Points, in no order, along strands that fork and pass close to each other.
In the rows, zero is written as 128.
Two points are linked if the straight distance between their rows is under 98.9. Some points are linked to none.
q127: [ 38 133  70 149 174 157 108 126 140 167  80 162  89  94 185 151 138 134
 121 139 164 157]
q949: [205 126 159 134 119 129 150  83 163 150 184 130 122 113 143 120 125 123
 106 135 102 145]
q232: [ 92 123 115 142 104 105 107 143 171 141  98 123 128  91 143 184 106 151
 137 128 110 115]
q112: [148 167 102 111 188 123 114 125 147 161 104 188 193  80 140 178 131 128
 123 167 132 168]
q828: [105 141 125  99 149 170  87 187  94 125 101 170 153 141 102 123 143 123
 189 109 182 162]
q876: [ 61 141  59 159 136 100 110 129 139 120  85 159  88  99 150 176 125 147
 132 139  99 111]
q413: [ 91  86 140 146  63 110 149 128 111 144 135  89 102 144 105 103  89 165
 113  83 125  96]
q119: [ 73 133 108 117 123 125 167 159  77 117 118 105 108 103 124  91 179 124
 149 166 164 104]
q194: [ 69 110 113 107 107 100 127 146  95 123 158 137 104 150 126  56 105 162
 130  61 147 120]
q355: [140  86 159 154  83 150 118 153 113 156  91 141 155 167  84 172  99 132
 170  69 134 133]
q317: [118 133 111 135 140 123  67 167 143 112  70 179 164 134 117 193 113 128
 172 111 125 146]
q766: [130 126 142  75 107 149 146 148 104 145 141 109 127 155  77  88 111  78
 122 103 162  99]
q255: [157 150 113  92 144 119  96 148 141 127 118 159 136 180  76 117  98  63
 122  96 124 106]
q442: [203 137 159 113 137 140 108 112 135  78 134 130 161 187 111 116  99  94
 120 120 106 136]
q834: [101 124 144  82 111 179  56 152 153 176 120 125 176  99 141 170 116 159
 178  89 150 174]
q974: [123 130  90 162 129  82 117 114 110  96 109 123 100 171  84 111 100 139
  89 119  86  69]
q338: [101 113  92 181 136  94 124 112 141 101  66 104 112 136 164 190 162 116
 125 167  95  87]
q414: [162 152 156 139 118 130  86 113 149  66 149  89 141 158 145 138  81 168
 112 139  68 133]
q412: [165 164 132  89 150 119 151 121 119 147 202 158 118  64 122  83 166 141
 118 166 124 152]
q866: [138 123 146  68 126 128 107 147 147 140 155 147 142 155 149 116 120 111
 162  61 151 168]
q122: [137 152 125  92 177 184  71 129 148 202 115 164 181  97 125 146 137 159
 121 132 169 202]
q391: [ 97 129  79 159 153  99 138 123 113  92 101 188  99 128 153 159 148 133
 144 143 106 131]
q92: [ 95 105 117 165 149 186 135 158  79 191  97 159  76 131  94 115 143 156
 135  99 187 170]
q308: [209 165 156  88 122 160 109  80 145 103 182 106 146 109 107 120 136 114
 108 173  90 126]
q115: [ 76 116 101 181 153 180 138 156  76 145  73 188 104 142 109 142 152 136
 164 110 177 155]
q788: [168 130 165  85 102 180 148 119 135 172 116 123 163  92  88 171 127  72
 129 152 154 132]
q447: [157 153 120 125 174 122  93 133 165 173 111 189 155 100 128 174 110 122
 128 113 124 171]
q660: [ 60  95 112 128 114 134 142 159  85 151 132 130 117 174 116  77 108 126
 148  47 176 106]
q913: [124 139 118 117 141 130 176 120 148 224 149 108  79  70 136 124 137 112
  96 140 145 129]
q641: [100 112 114 144 128 106 111 147  98  60 110 164 153 175 125 105 128 139
 161 105 133 125]
q278: [186 137 140 104 151 118 117  98 188 127 125 121 186 106 154 190 132  90
 111 168 103 133]
q566: [129 106 154  94  75 158 149 134  80 118 132  82 140 157  60  86 111 108
 121 126 158  83]
q682: [147 147 138  79  87 133  90 131 153 141 148 136 136  99  86 147 103 133
 124 117 107 127]
q763: [112 112 158 124  80 124 175 131  86 127 168  92 100 102 117  78 150 177
 120 152 138 124]
q272: [110 109 160 126 117 151 131 152 140 150 119 146 162  95 173 157 143 139
 176 109 160 180]
q921: [102 108 113 157 127 114 141 139  98 146 125 176  94 135 129 120 122 168
 138  75 137 155]
q870: [196 157 149  85 145 143 110  83 166 111 172 119 189  80 136 155 144 116
 104 187  91 134]
q662: [135 120 148 111 108 157 144 118  93 101 126  46 135 178  84  89 110 102
  98 146 129  67]
q143: [130 162  94 100 149  96 125 128 164 183 155 149  73 102 128 102 108 109
  97 108 118 121]
q291: [110 146 126 100 161 153 161 136 122 169 128 138 176  48 162 149 170 134
 133 186 168 163]
q989: [ 73 146  83 112 153 106 119 153 144 105 100 147 123 109 172 138 154 107
 149 144 144 121]
q117: [ 67 145  83 125 151 145 142 159 124 175  95 132  70 125 117 121 130  98
 108 113 168 117]
q280: [128 140  85 119 189  92 158 123 134 108 120 149 101 156 163 119 164  67
 115 135 131 119]
q286: [ 79 120 119 153  76 114 111 158 110  98  89 122 129 121  88 139 118 163
 148 141 114  94]
q269: [117 126 120 150 157 158  90 142 124 182 108 182 134  90 130 161 133 194
 152 109 147 203]
q32: [133 137 117  98 138  90 125 119 200 145 156  93 119 109 179 148 126 111
  91 136 105 116]
q757: [181 115 181 143  91 150 116  92 175 103 153 107 169 110 153 179 114 160
 122 141  87 152]
q611: [196 125 178 133 109 164 155 109 102  96 128 100 151 151  90 130 134 109
 123 173 123 126]
q837: [111  66 135 167 113 115 128 131  99 119 112 150 158 205 106 116  94 140
 149  42 138 107]
q633: [118 151 124 157 151 118 115 114  87  96 123  21 107 179 142 106 117 136
  87 145  93  74]
q645: [111  89 137 170 105  98 142 126  95  97 142 167 119 143 151 103 127 196
 152  82 122 159]
q378: [189 118 157 133 123 131 115 138  83 124 135 194 149 141  72 133 126 147
 164 103 124 175]
q489: [145 128 167 129 124 143 145 132  96  78 127  75 156 108 153 125 191 137
 147 215 139 133]
q74: [ 97 151  83 129 178  97 122 121 160 146 127 173 148  57 192 169 146 167
 126 155 116 161]
q845: [ 92  91 153 144  93 142 109 159 130 114  97 133 175 172 144 141 120  99
 204  78 162 133]
q852: [121 132 168 145 115 141 122 122 149  70 128  50 155 138 203 136 144 131
 160 173 116 129]
q710: [ 92 123 104 142 123 133 105 169 142 144  83 148 127 170 103 163  99 102
 144  80 139 103]
q332: [111 147 104 100 180 180  80 140 148 206 107 150 127  91 116 127 133 151
  95 135 181 178]
q90: [106 144 123  92 150 138 135 166  94 112 147 179 126 119 147  92 161 143
 171 108 171 177]
q749: [143 132 143 114 135 126 144 145 106  87 128 140 163  88 131 131 172 138
 151 192 134 147]
q957: [ 62  90 142 188  67 108 129 130 153 105  91  81 130 126 159 142 122 149
 165 130 119 100]
q653: [201 167 158 129 122 154 122  68 118 119 171  65 111 162 114  80  83 115
  87 133  85 107]
q458: [ 74 129 127 139  96 115  97 165 123  74  90 134 150 105 122 138 143 148
 185 163 130 117]
q231: [138 102 144 137  82 124  97 137 124 168 121 136 120 144  79 157  87 161
 145  62 108 135]
q96: [114  71 125 200 127 119 209 102  79 133 108 108 104 172 123 113 146 118
 110 126 143  86]
q78: [160 121 104 183 163  84 163  78 129 117 134 114  79 175 156 101 133 112
  86 123  97 109]
q774: [115  95  99 197 138 120 174 118 111 146  86 169  98 174 116 154 128  99
 122  96 127  95]
q973: [141 125  93 172 167  97 160 108  96 107 107 193  99 105 141 154 177 140
 126 171 105 145]
q258: [144 166 137  93 142 174 125 139 107 202 166 157 120  62  83 107 139 145
 120 146 161 168]
q851: [ 69 120  93 125 153 117 178 138  83 108 120 123 103 152 149  87 177  91
 136 145 164  90]
q665: [179 132 139 127 146  97 141  98 189 123 164 104 119 135 179 137 123 115
  99 132  96 134]
q729: [168 129 160 122  81 145 104 137  93  80 123 144 157 137  50 136 116 159
 142 153 108 129]
q295: [ 41 119  99 135 105 107 113 149 129  98 110 123 123 157 145  98 118 122
 155  95 144  91]
q230: [110  78 117 187 140 111 178 106  78 114 114 154 121 182 124 102 119 129
 115  92 139  96]
q716: [162 123 151 147 136 107 135  93 101  93 178 118 110 164 136  55  93 166
 101 100 103 140]
q986: [130 133 144  77 115 177 145 140 149 196 112 105 133 106  99 147 117  56
 122 132 168 122]
q206: [174 156 119 127 119 125 113  91 177 212 177 151 142  45 110 142 111 136
  95 137  81 132]
q8: [172 154 133 105 149 113 137  95 126 138 159  53  91 140 128  91 158  90
  81 168 111  93]
q910: [106  94 134 165 120  99 145 114 143  86 134 102 118 157 203 105 124 148
 131 106 120 133]
q395: [163  96 155 148  85 137 150 118 108 155 118 116 128 170  61 115  86 108
 113  95 126 100]
q326: [170 159 116 153 155 101 111 116 100  73 121 111 117 151  89 117 148 139
 105 184  84 101]
q109: [ 97 112  91 164 136 116 177 128 119 169  99 131  74 159 108 134 119  83
 102  95 138  82]
q802: [153 148 146  90 109 123  96 110 172  90 200 117 148 101 149 124 118 166
 112 134  89 150]
q985: [ 85 156  74 128 137  96 110 144 134 131 112 148  85  77 117 150 130 162
 112 151 103 111]
q270: [172 143 148 135 139 128 145  89  84 107 165  79 106 163 109  53 101 140
  92 134 105 114]
q195: [102 159 127  58 122 169  48 143 160 175 147 135 172  74 124 162 106 170
 142 107 133 167]
q666: [ 70 106 131 167 107 134 120 157 132  92  68 137 171 153 133 146 146  93
 197 129 157 104]
q888: [111 129 112 200 172 123 140  99  53  69 102  79 113 184 154 116 168 134
 112 164 109  79]
q917: [102 123 154  89  75 145  94 158 106  78 135 125 167 136 105 103 128 146
 181 120 144 129]
q72: [130 131 115 133 143 121 143 139  79 157 143 186  88 140  92  83 119 147
 134  77 143 151]
q307: [227 139 158 104 108 147  96 102 142 166 143 173 153 121  76 141 107  93
 142 108 108 144]
q747: [116 111 134 132 126 149  69 159 116 155 123 163 141 111 122 159 123 211
 191  78 130 191]
q718: [ 79 117 153 141  74 121  97 146 121  64 113 113 164 145 136 102 125 153
 182 133 134 120]
q524: [202 161 172  93  95 178 114  68 130  92 175  92 136 144 108  94 101 122
 109 129  94 124]
q952: [186 133 167 107 111 156 127 132 101  80 130 154 171 140  79 131 139 114
 146 161 129 147]
q634: [164 154 116 113 133 103 119 127 123 106 121 127 119 132  69 122 130 109
 102 171 100  96]
q967: [125 175  79 124 197 142 109 138 137 177  70 168 127  83 101 164 130 111
 104 176 136 134]
q543: [126 134  91 149 142  99 151 118 138 188 143 160  48 120 129 103 110 124
 100  83 115 125]
q111: [ 61 137 108 131 141 149 107 149 176 184  75 114 142  73 175 174 120 134
 135 140 158 142]
q91: [165  86 182 104  67 162 126 108 119 143 141 117 149 165  98 136 105 122
 149  58 134 143]
q831: [107 109 169 117  59 150 127 112 160 101 151  36 133 139 174 118 106 143
 127 128 118 109]
q771: [135 149  93 108 192  95 136 127 161 144 112 159 126 107 157 159 149  77
 115 142 135 134]
q587: [115 136 139  57  90 136  92 157 133  94 139 114 148 145 102 109 107 110
 144 114 141 111]
q830: [110 119 130 142  79 115 115 138 141 112 109  98 130  86 112 160 125 170
 131 166  97 101]
q540: [102 126  86 128 178  99 132 118 100  72 136 126 123 198 122  62 122 101
  99 112 132  68]
q980: [ 64 135 116 134 125 139  81 156 160 136  66 138 168  90 158 175 119 122
 181 133 153 138]
q520: [130 119 131 143 120 118 155 125 115 112 117  74 116 132 136 132 157 122
 113 168 121  97]
q655: [137 118 157  68 116 136 146 138 119 125 173 132 136 155 142  78 126  96
 140  81 170 151]
q236: [100 121 125 128 118 109 105 149 189 121  89 121 163 113 169 181 115 106
 153 131 127 118]
q328: [148 136 152 104  74 144  86 142 120 123 123 139 150  97  53 163 109 160
 139 141 102 123]
q595: [159 100 180 101  80 158 174  89 167 159 174  79 126 117 157 124 122 102
 107 111 136 132]
q877: [128 101 129 178 144 102 154 108 144  79 114 129 126 148 212 146 153 137
 139 134 120 145]
q76: [149 136 175 110 121 151 154 103 137  91 200  72 140 122 187  99 157 149
 118 161 124 153]
q384: [ 97 139  97 152 163 125  96 131 152 154 104 188 128  78 171 175 124 176
 131 113 124 176]
q714: [128 102 172 115  95 159 179 133  92  99 138  86 150 138 138  97 157 112
 150 159 165 129]
q559: [159 141 107 150 157  92 107 118 166 166 121 187 110 118 130 156 107 126
 121  98 104 149]
q552: [141 109 102 185 140  83 173  80  97 133 140 132  65 156 115  86 121 143
  86 114  96 100]
q401: [161 151 170 115 134 167 141 115  82  89 142  36 140 139 138 116 176 116
 120 196 124 116]
q417: [135 122 153 117 124 134 127 125 163  96 108  55 166 127 182 160 156  90
 138 180 129 113]
q273: [115 145 129  73  78 117  69 146 158  96 135 101 137 128  98 137  88 138
 121 123 100 100]
q506: [125 153 103 106 165 108 160 131 118 155 163 145  95  60 136 108 171 147
 110 168 136 140]
q10: [ 91 144  90  96 153  96 132 145  98  85 136 136 107 155 110  67 132 111
 115 120 136  95]
q448: [176 142 149 122 114 136 113 115 136 117 134 156 183  72  98 175 135 158
 130 181  98 146]
q727: [ 95 115  87 161 134 101 152 129 135 153  71 102  98 103 140 189 159 104
 116 163 121  86]
q23: [110 104 179 128  62 153 148 127 125 102 135  67 143 125 143 120 133 142
 148 151 136 119]
q936: [163 130 164  65 134 143 164 124 133 105 174 126 148 140 156  93 147  80
 132 129 163 159]
q473: [ 69 141 117  99  95 131 130 164 133 159 136 104  97  78 126 120 120 149
 129 128 148 115]
q925: [153 119 167 123 113 141 134  94 192 123 159  87 176  88 189 178 138 138
 115 160 102 142]
q751: [ 88 105 101 173 181 118 134 102  67  70 119 106 132 196 117  77 112 126
  98 123 125  47]
q40: [136 149 130  58 139 118  93 143 163 135 177 156 138 113 143 120 118 123
 134  94 130 165]
q129: [142  92 173 136 112 133 149 135 141 101 144 144 166 121 191 138 150 140
 170 119 148 178]
q558: [151 145 120 166 143 103 119 120  93  55 120 131 122 121 120 134 154 185
 124 189  86 129]
q229: [116 134 109 144 144 134 150 147 120 171  95 148 110  87 110 160 138 129
 128 145 144 135]
q578: [143 150 134 139 141 132 104 113 122  75 121  55 140 195 125 118  82 115
 100 140  92  86]
q975: [104 139 103 137 121  83 103 132 140  70 139 146 108 116 141 120 129 185
 126 136  89 121]
q73: [ 94 122 134 110 104 149 138 155 126 189 148 121  91 105 128 113 116 153
 132  86 161 156]
q158: [126 124 146 109 117 164 126 166  99 145 116 155 141 138  92 126 128 119
 163 102 170 153]
q563: [133 125 172 107 117 151 170 115  96  78 174  63 131 145 170  66 153 133
 130 158 153 142]
q705: [ 76  68 126 166 125 130 176 133  66 124 125 140 137 177 116  82 121 125
 143  73 171  86]
q554: [113 147 109 128 159 129 142 152  92 110 103 176 148  67 131 141 174 150
 156 186 149 158]
q443: [137 104 163 113  95 136 173 131 142 169 158 111 113 117 145 117 122 121
 129 101 148 145]
q754: [200 163 124  83 138 127  91 127 156 149 135 170 141 131  80 121 105  64
 129 116 120 131]
q491: [152 113 141 162  96 144 109 138 127 199 105 152 111 108  70 176  95 165
 136  94 114 148]
q435: [147 112 143 129 129 119 157 125 154 139 115  96 138 114 150 165 147  93
 120 164 129 120]
q222: [169 149 126 107  94 112 138 103 134 171 185 113  79 101  89  73 111 126
  96 134  99 101]
q796: [161 125 174  82 114 157 147 111 153  92 178 103 164 112 170 123 148 116
 131 149 141 154]
q993: [ 92 113  97 157 165 123 158 135 145 126  91 174 120 166 184 160 139  70
 145  94 154 131]
q416: [130 123  98 143 131  99 157 120 168 188 114 113  83 143 120 137 103  75
  89 101 122  91]
q302: [114 156 117  89 132 115 147 124 151 186 178 102 106  51 130 117 142 137
  93 160 125 121]
q371: [123  87 135 129 133 110 112 124  98 106 145 142 147 204  95  78  79 130
 123  48 132  95]
q260: [160 172 112  77 149 100  95 125 152  97 145 117 136 107 108 134 144 112
 101 190  97 101]
q867: [122 159 134  85 140 162 140 140 118 185 141 132 151  41 108 137 148 139
 118 184 157 147]
q287: [123 131 123 124 137 115 200 135  80 156 154 133  79 106 106  76 162 122
 119 143 160 129]
q880: [152 138 139 100 138 121 133 134  85  65 163 140 139 155 108  65 136 135
 130 142 134 134]
q760: [213 156 144 142 163 128 126  98 125 100 126 108 134 182 108 109 120  80
 104 157  96 111]
q547: [150 146 128 100 126 153 104 140 128 210 146 148  93 125  76 110 102 122
 129  85 144 146]
q490: [168 117 163 123 104 125 103 131 132 109 143 165 159 129 110 153 122 154
 153 105 115 167]
q953: [117  96 156 161 124 120 158 137 108  76 130 152 151 149 182 102 156 138
 178 116 155 166]
q550: [145 169  96 125 174 114 125 130 125 166  97 168 152  57 103 171 148 137
 111 195 115 131]
q728: [117 128 152 108 126 162 140 134 146 172 135 141 201  56 170 168 140 146
 146 151 160 178]
q972: [128 157 137  54 120 174  95 110 167 181 179 134 191  56 136 160 120 137
 120 112 130 161]
q926: [131 108 113 180 152 119 189 119  75 101 101 170 108 130 138 139 182 122
 143 163 141 133]
q652: [178 139 176  82 118 176 143 109 125  83 150  81 161 126 132 125 158  97
 128 182 136 133]
q316: [162 111 149 132 130 122 148 133  74 126 149 180 131 159  94  86 134 134
 147  90 147 162]
q826: [ 51 142 109 107 114 145  86 163 170 181 120 109 113  78 151 148 105 156
 131 114 147 136]
q824: [153 156 146  96 120 145 126 106 118 111 149  24 113 157 122 106 131  98
  87 164 112  82]
q187: [171 111 156 161  96 144 152 110 141 221 128 144 102  89  91 155 104 130
 120 113 116 139]
q922: [ 51 126  69 153 170 143 120 135 146 142  85 181  95 147 183 158 132  94
 139 102 149 136]
q298: [126 166 101 106 184 165 100 166 118 161  82 170 135 107  78 140 135 103
 124 154 167 153]
q902: [167 123 155 135 130 112 176  88 128 139 189  82  87 138 163  68 133 128
  89 129 119 134]
q984: [168 114 173 113  99 140  94 117 168  81 149 135 185 130 158 165 116 151
 154 116 108 170]
q882: [ 76 133 101 118 165 183  74 180 106 150  94 162 112 133 100 114 147 149
 156 113 190 174]
q330: [ 89 131  74 149 123  69 116 120 131  88 125 125  78 148 132 116 115 164
 104 121  81  93]
q529: [ 94 106  81 190 167 110 143  94  79  66 103 136 116 203 139 122 149 117
 111 146 112  64]
q829: [144 121 124 173 132  94 157 102 135 117 148 112  92 110 161 132 148 176
 100 150  86 128]
q793: [177  98 179 135  99 143 155  90 173 136 140  82 135 169 160 146  99  92
 107 109 116 129]
q327: [158 114 134 163 102 133 133 142 120 152  86 148 135 159  43 162 100  97
 127 116 119  95]
q600: [138 125 121 154 123 112  95 156 146 101  66 158 157 145  91 191 106 113
 142 128 108 110]
q479: [132 127 105 130 146 161  80 145 144 221 106 147  80 149  83 130  98 127
 124  59 150 156]
q791: [202 154 128  88 153 122 135 109 159 166 138 140 127 122 107 120 130  44
 111 150 127 118]
q364: [ 86 144 120 118 117 124  99 155 138 138 135 154 147  57 135 155 124 188
 143 146 128 151]
q593: [117 112 113 195 164 107 146  90  91  66 104 104 113 165 193 132 175 138
 128 162 109 125]
q363: [165 130 130 137 149 102 184 102 108 134 160 133  87 128 135  73 155 115
 106 143 130 135]
q640: [111 125 120 117 118 150  95 161 144 192 102 127 110 164  86 150  86 109
 133  56 146 124]
q639: [118 119 123 124 150  97 164 108 143 108 150  69  94 145 202 102 160 114
 100 140 128 111]
q242: [112 105 136 215 112 117 126 114  98  68  86  89 133 165 127 138 112 168
 131 147  92  96]
q65: [159 118 108 178 135  94 123 115 134 162 116 193  87 146 106 135  97 144
 124  69  96 143]
q907: [149 114 115 197 151  93 129 106 152  87  87 112 117 158 162 179 140 129
 109 156  80 108]
q819: [128 103 132 165 149 113 158 125 151  91  96 111 143 178 185 148 148  88
 139 133 139 121]
q752: [167 141 133  99 154 121 108 139 133  70 127 134 164 205 106 102 112  73
 119 113 134 110]
q142: [102 118 131 146 105 107  67 157 156  78  94 156 166 148 147 167 109 143
 183  97 110 136]
q929: [138 108 102 181 115  85 119 114 117 122 116 158  96 171  82 121  81 154
 106  80  83  99]
q359: [111 109 114 156 169 133 136 142 131 138 107 194 127 146 180 150 139 118
 168  77 161 180]
q631: [ 52 124 110 129 132 144 130 166 143 144 100 134 125 150 169 127 133  90
 166  86 183 127]
q501: [165 134 137 139 127  90 112  97 184 110 169 102 103 154 162 116  93 152
  89 104  72 128]
q405: [148 163 119 119 139 135 129  97 157 201 162 146 196  40 127 164 128 146
  94 165 101 152]
q946: [145 155 148 143 134 147  96 128 115  46 103  63 166 181 138 140 109 121
 131 167  94 106]
q780: [132 141 125 138 132  92 109 116 114  58 159 118 109 152 133  79 104 185
 103 123  87 123]
q586: [ 98 116 125 113 112  98 132 142 160 104 149 112 123 133 181 109 125 133
 133 106 131 129]
q148: [156  92 170 125  82 154 153 108 126 132 136  91 141 174 111 122  99 100
 117  99 137 118]
q201: [194 137 160  90 108 174  88 104 133 179 156 169 165  92  76 167 115 139
 157  95 114 169]
q350: [173 119 166 106  89 164 126 110 151 152 122 127 179  78 100 191 118 119
 128 158 117 133]
q721: [105 122 103 119 137  84 140 126 186 148 144 122  91 129 184 135 110 117
 105  90 113 123]
q357: [170 130 102 177 164  90 137  97 129 101 107 144  99 169 123 138 130 109
 102 136  88 110]
q785: [ 78  81 122 205  94 109 148 119 110  84  91 118 132 160 146 124 125 153
 153 123 122 100]
q385: [123 111 172 129 104 149 141 107 130  93 157  34 143 178 181  88  85 129
 118 105 125 118]
q341: [124  75 178 117  75 149 123 137 126 120 132 113 168 175 148 123 117 117
 174  67 158 146]
q846: [142 107 123 189 104 117 147 134 114 126  67 120 122 143  69 178 126 125
 119 155 104  82]
q334: [ 85 100 118 161  97 127 127 155 140 113  76 116 152 176 113 158 111  94
 149 110 138  72]
q507: [112 131 116 137 140 112 147 124  83  97 122  43 103 158 132  95 168 117
  98 166 132  77]
q420: [ 92 110 116 140 145 135  86 160 124 121 103 177 141 158 155 142 135 140
 196  64 151 172]
q437: [144 129 129 147 126 116 106 137 146  70  93 115 153 166 115 159 118 121
 128 154 105 101]
q523: [126 141 122 107 128  99 100 127 175  96 161 128 156  78 167 150 136 169
 118 161  92 138]
q719: [175 148 148  98 124 149 133 118 124 173 192 174 133  73 105 104 143 138
 131 129 132 167]
q764: [ 95 134 111 112 138 143 165 159  69 158 148 159  85 127  97  67 140 132
 128 101 181 140]
q205: [131 129 117 151 139 122 162 116 161 228 139 143  69  88 144 130 115 127
  99  97 133 141]
q647: [116 107 129 113 111 109 113 123  94 104 154 104 123 171  80  54  73 147
  97  85 123  84]
q516: [ 56 134  85 133 161 167  99 148 150 187  95 138  68 101 140 124 123 143
 101 108 172 154]
q375: [109 133 162 153 102 132 106 131 122  43 125  90 157 146 169 106 134 154
 164 165 114 134]
q431: [123 174 103  78 150 111  91 145 163 162 163 158 115  81 119 128 113 140
 110 122 119 144]
q617: [110 169  90  82 145  91 105 144 138 106 148 129 111  80 120 130 147 149
 113 175 108 108]
q548: [147  98 167 124  87 165 136 149 112 136  96 129 166 150  79 161 116  94
 160 115 157 130]
q496: [152 149 130  85 117 133 119 145  96 162 150 151 110 145  53  79 106  99
 128  98 144 121]
q38: [157 132 126 123 152 109 130 142 129  95 121 172 136 147 118 131 135 106
 135 129 127 136]
q486: [127  94 122 149 145 105 163 126 171 124 112 132 125 178 189 146 124  77
 128  85 139 128]
q937: [124 104 127 196 104 120 145 124  86  96  85  88 126 166  71 131 115 151
 106 151  99  67]
q54: [136 176 121  75 162 162 125 109 162 198 160 148 207  59 146 156 134 123
 105 156 143 169]
q218: [ 93 138 110  97 138 154 135 169 146 184  96 106 111 120 109 144 121  71
 117 130 171 109]
q411: [111 118 124 133 150 121 171 140  92  79 137 174 132 125 176  95 179 128
 167 135 163 169]
q956: [129 140 146  66  96 140 113 116 171 116 160  71 138  95 138 136 124 119
 110 156 117 104]
q982: [163 155 125 123 122 109 107 120 134 132 155 160 134  68  88 143 129 167
 117 168  84 130]
q160: [127 112 160 104  95 162  79 158 110 148 126 142 165 125 107 163 120 168
 196  79 142 174]
q790: [137 140 154 141 106 126 118 129 112  65 142 105 142 116 129 125 145 186
 131 187  96 132]
q193: [179 150 126 100 160 109 152  99 152 161 152  95 107 104 137 117 164  70
  94 173 120 108]
q784: [111 113 128 151 125 131 182 144  60 100 107 130 119 113 111 110 184 139
 153 179 154 116]
q103: [105 128  77 126 172  79 160 105 139 113 142 128  70 147 196 109 159  99
 102 124 118 113]
q920: [115 111 144 120 122 117 154 107 151 116 156  29 108 166 188  94 119 109
  92 121 124 106]
q432: [112 139  80 148 171 123 139 127 169 195  88 152  76 125 131 162 111  79
 102 102 135 120]
q433: [ 48 135  73 120 152 106 154 138 122 118 117 125  87 113 186 119 172 104
 140 149 150 106]
q842: [183 162 127 100 111 124 105  98 160 189 188 143 105  68  91 103 112 116
 102 142  90 111]
q604: [138 130 128 111  97  98 125 114 117 133 166 114  93 136  82  68  86 143
  93 103 102 101]
q176: [ 97 104  96 159 130 110 181 131 124 172  86  86  86 136 125 158 156  81
 102 138 134  66]
q531: [109 135 112 159 163 162 129 156  79 138  80 199 126  99 109 142 159 152
 151 150 162 177]
q584: [ 62 136  84 110 125  92 138 142  93 112 153 144  79 124 126  66 125 165
 121 108 129 114]
q827: [203 108 163 165 104 124 152  98 138 164 139 151 121 120 105 138 114 122
 118 125 108 142]
q650: [101 109 125 158 104  97 101 147 138  89 120 164 134 128 167 142 124 181
 173  95 113 159]
q361: [112 172 100  87 175 169 106 151 130 199 131 149  92  79  95  95 138 131
  99 148 175 160]
q354: [147 154 103 103 185  91 135 115 178 136 153 162 154  78 189 154 150 120
 110 152 118 150]
q388: [160 147 164  87  92 152 108  89 151  97 206  85 126 126 132 102 107 156
 105 123  98 131]
q145: [115  76 152 164  99 142 197 123  88 141 112  74 123 166 105 109 135 103
 109 124 159  80]
q315: [104 155  94 119 178 173  52 165 117 148  74 186 138 111  91 148 137 156
 140 143 168 173]

A fork is a point with three links. Follow the links from the first point to the second and name the forks in between, in order.
q307; q496: q754
q395; q752: q148 q754
q578; q729: q375 q718
q633; q115: q375 q718 q652
q384; q205: q796
q660; q231: q877 q665
q593; q448: q877 q993
q218; q112: q993 q877 q665
q316; q273: q72 q375 q718

A fork is a point with three links, a tip a point with one. Leave the first point through the second and follow the links. Name the first fork or tip that comes.
q270; q716: q665
q384; q269: q837
q922; q127: q982
q206; q405: q796
q375; q852: q72
q119; q784: q375
